The views of a scene show one set of named points, each view turned or mirrored, and shifted as a whole, with a little noise and some points left out.
(in the rows, 128 means zero)

Scene 1
View 1
k_611: [ 81 117 105 112 119 126 133 123 111 140 139]
k_686: [ 90 103 117 125  86 137 116 112 159 112 176]
k_702: [ 85 123  98 115 121 126 138 126 106 142 135]
k_217: [127 134 106 132  94 134 140 101 130 123 159]
k_616: [110 130 115 118  94 125 129  97 106 147 153]
k_74: [ 94  96 102 136  88 147 125 127 186  82 179]
k_358: [ 95 121  95 123 115 132 141 124 132 121 144]
k_6: [114 161  93 109 136 113 158 109  41 187 106]
k_838: [135 162  79 128 134 123 173 110  80 144 122]
k_355: [ 98 114  99 128 106 134 137 123 147 113 159]
k_259: [103 131  98 120 115 127 145 117 104 139 142]
k_438: [132 148 100 129 107 129 152  99 103 140 147]
k_445: [ 95 128 105 118 109 129 135 118 114 140 145]
k_78: [ 96 112 102 126  99 137 132 121 148 113 160]
k_219: [ 85 121  89 114 130 128 146 136 111 131 129]
View 2
k_355: [100 138 152 141 133 114 153 107 149 145 124]
k_219: [ 61 136 153 130 123 115 157 130 153 120  99]
k_445: [ 68 142 146 131 122 122 154 122 148 124 105]
k_217: [ 81 154 135 126 129 135 143 105 121 135 130]
k_358: [ 90 142 165 139 128 146 149 128 141 134 116]
k_838: [ 48 147 170 125 112 186 149 153 120 104 103]
k_78: [100 140 149 142 135 113 150 104 144 146 126]
k_6: [  4 145 160 110 104 168 154 173 128  83  73]
k_616: [ 53 149 125 116 124 122 147 111 129 121 118]
k_611: [ 64 136 152 132 125 110 156 128 158 120  97]
k_686: [101 144 130 136 140  90 149  87 152 154 132]
k_702: [ 65 135 158 136 124 123 155 136 157 123  96]
View 3
k_702: [148 114 134 168  83  81 159 151  94 143 117]
k_616: [107 107 148 129  80  94 133 150 118 142 122]
k_611: [135 109 136 146 100  82 141 135 102 158 114]
k_219: [154 109 126 158 106  85 155 132  96 141 112]
k_445: [131 108 136 144  98  88 144 139 111 142 118]
k_74: [126  91 121  89 166 105 131  93 140 120 114]
k_438: [122 108 141 140  73  98 152 159 117 107 130]
k_355: [117 101 137 120 121  95 131 120 120 150 114]
k_78: [129  99 128 117 127  97 142 115 125 131 117]
k_838: [149 113 135 171  61  90 173 171 101  99 124]
k_686: [112 100 134 100 136 101 127 106 134 140 118]
k_358: [147 106 123 143 110  96 158 135 113 112 117]
k_259: [126 105 134 128  94  97 147 142 119 120 123]
View 4
k_838: [108  77 128 130 164  95 144 184 111 107 134]
k_219: [111  93 121 130 143  79 110 130 155 127 126]
k_611: [104  91 129 140 146 103 104 125 147 139 133]
k_686: [123 130 176 113 155 116  96  81 160 125 135]
k_6: [ 84  46 102 159 156 109 137 195 103 134 141]
k_217: [119 113 167 114 167 123 120 127 133 113 136]
k_259: [115 106 156 119 162 110 118 135 131 116 134]
k_74: [137 148 184  96 155  94  95  69 173 108 126]
k_445: [109  96 141 131 151 104 115 131 144 129 136]
k_358: [123 105 144 113 158  87 124 137 143 109 127]
k_355: [125 120 158 113 153  96 107 104 157 116 130]
k_702: [108  92 129 136 148  92 110 132 147 131 129]
k_616: [106  97 158 132 165 134 115 128 130 132 144]
k_438: [116  94 157 120 168 120 129 155 119 114 140]

In a view up to two points have been moved. Name them for each view, in the order of its rows, or write none.
view 1 => k_358, k_259
view 2 => k_219
view 3 => k_702, k_355
view 4 => none
